A landscape with many peaks, sampled at points; each row gives a point and its height.
From any point a climber steps to the highest of the 3 points nearest to it. It stops when none of these is higher. Distance is the straight distance between rows; heights are no part of it.
k132: [ 89 107 149 150  96 101 147 143 156 143 136]  height 25.1
k809: [136 110  94 181  72  82 125 147 176 112 129]  height 68.4
k925: [115 142 110 145 157 162 149  63 114 110 107]  height 24.9
k841: [139 194 118  81 138 173 139 113 122 116 140]  height 27.6
k599: [117 172 137  51 166 171 141 125  87 169 192]  height 42.1
k116: [133 174 125  49 157 164 139 139 116 134 175]  height 46.8
k112: [133 103 146 139 149 129 116 112 100 134  96]  height 51.7
k742: [129 169 112 122 143 165 148  74 111 102 109]  height 19.7
k178: [171 139 110  96 166 148  90 148 116 110 116]  height 36.9
k168: [153 153 112  61 167 161 122 151 128 113 164]  height 72.8
k644: [ 84 124 148 165  94 106 151 144 154 156 131]  height 32.0
k755: [164 140 117 108 162 143  93 136 107 109 105]  height 42.6
k271: [158 137 101  60 175 154 109 165 129 112 157]  height 39.2
k104: [172 117 148 107 149 124  79 148  98 124  97]  height 43.2
k101: [ 98 102 147 156 148 126 133 107 107 145 108]  height 45.7
k433: [130 205 119  89 131 176 143  88 113 113 132]  height 19.1
k261: [145 118  94 199  61  86 131 130 175 121 123]  height 60.2
k30: [168 105 111  30 183 148 125 164 121 112 186]  height 12.5
k724: [156 167 104  83 154 162 113 133 127 104 126]  height 44.3
k475: [106  81 140 142  93  87 136 154 168 114 143]  height 59.5
k937: [164 124 136 114 156 137  87 134  94 122  96]  height 52.3
k206: [122 126 120 155 161 151 138  84 108 122  98]  height 56.4
k760: [178 132 117  90 171 137  74 169 117 115 120]  height 29.8
k336: [135 119 127 142 159 143 122  98 100 117  96]  height 56.3
k127: [153  98 160 116 137 120  92 135  95 129  98]  height 26.2
k333: [ 94 145 135 177  78 104 154 142 154 158 127]  height 35.5
k740: [139  70 184 109 112  99 110 138 116 119 111]  height 5.7
k38: [ 70 130 136 175 125 122 149 122 128 173 123]  height 31.4
k857: [100  82 162 130 100  95 137 146 143 130 133]  height 22.7
k786: [147 177 110  93 146 171 131 105 120 102 120]  height 35.4
k697: [101 127 126 165  71  98 152 146 174 136 133]  height 43.3
k5: [112  91 168 143 136 120 131 121 110 144 110]  height 74.8
k654: [ 94  96 159 153 130 116 137 124 121 153 120]  height 72.4
k576: [150 145 111 118 156 159 122 105 113 105  98]  height 37.1
k729: [107 190 128  67 168 176 135 109  78 179 188]  height 41.1
k848: [148 134 129  32 171 155 142 149 114 130 194]  height 27.4
k246: [158  99  93 201  73  68  97 151 164 117 128]  height 48.4
k47: [151  89 175 110 125 112  96 139  98 125 102]  height 16.6
k160: [118  87 171 129 132 116 117 122 106 136 107]  height 39.5
k495: [124  99 105 163  79  76 124 159 177 109 139]  height 59.9
k583: [126 147 109 192  49  99 158 123 170 133 118]  height 49.2
k782: [140 141 130  34 169 160 145 143 107 133 194]  height 33.3
k695: [ 90 108 137 166 155 137 140  99 110 149 111]  height 36.1
k725: [ 78 151 138 194  94 112 159 131 143 175 122]  height 29.9
k750: [160 154 109 109 158 156 112 121 116 106 109]  height 39.3
k920: [110  67 157 126  98  86 132 148 156 108 141]  height 40.1
k943: [126  81 106 157  91  72 116 164 176 101 145]  height 55.0
k911: [ 83 111 143 168 138 120 143 115 118 162 121]  height 42.8
k452: [129 157 117 207  42 114 171  97 163 146 115]  height 36.2
k771: [141 163 111 116 149 166 139  87 112 102 110]  height 30.4
k957: [154 121 132 124 157 143 105 115  95 120  93]  height 62.1
k835: [ 72 123 120 184 155 135 145  94 117 156 116]  height 26.1
k136: [123 208 129  76 136 180 141 107 113 139 154]  height 21.8
k509: [114  99 119 154  81  83 135 159 178 118 139]  height 54.3
k846: [160 107  91 208  69  74 108 131 167 118 127]  height 54.7
k733: [102 110 127 157  80  88 139 151 174 127 139]  height 49.0

For each start below, name the point where the climber stops.
k943 => k809
k760 => k957
k755 => k957
k835 => k5
k742 => k724
k47 => k5
k136 => k168
k583 => k809
k433 => k724
k30 => k168
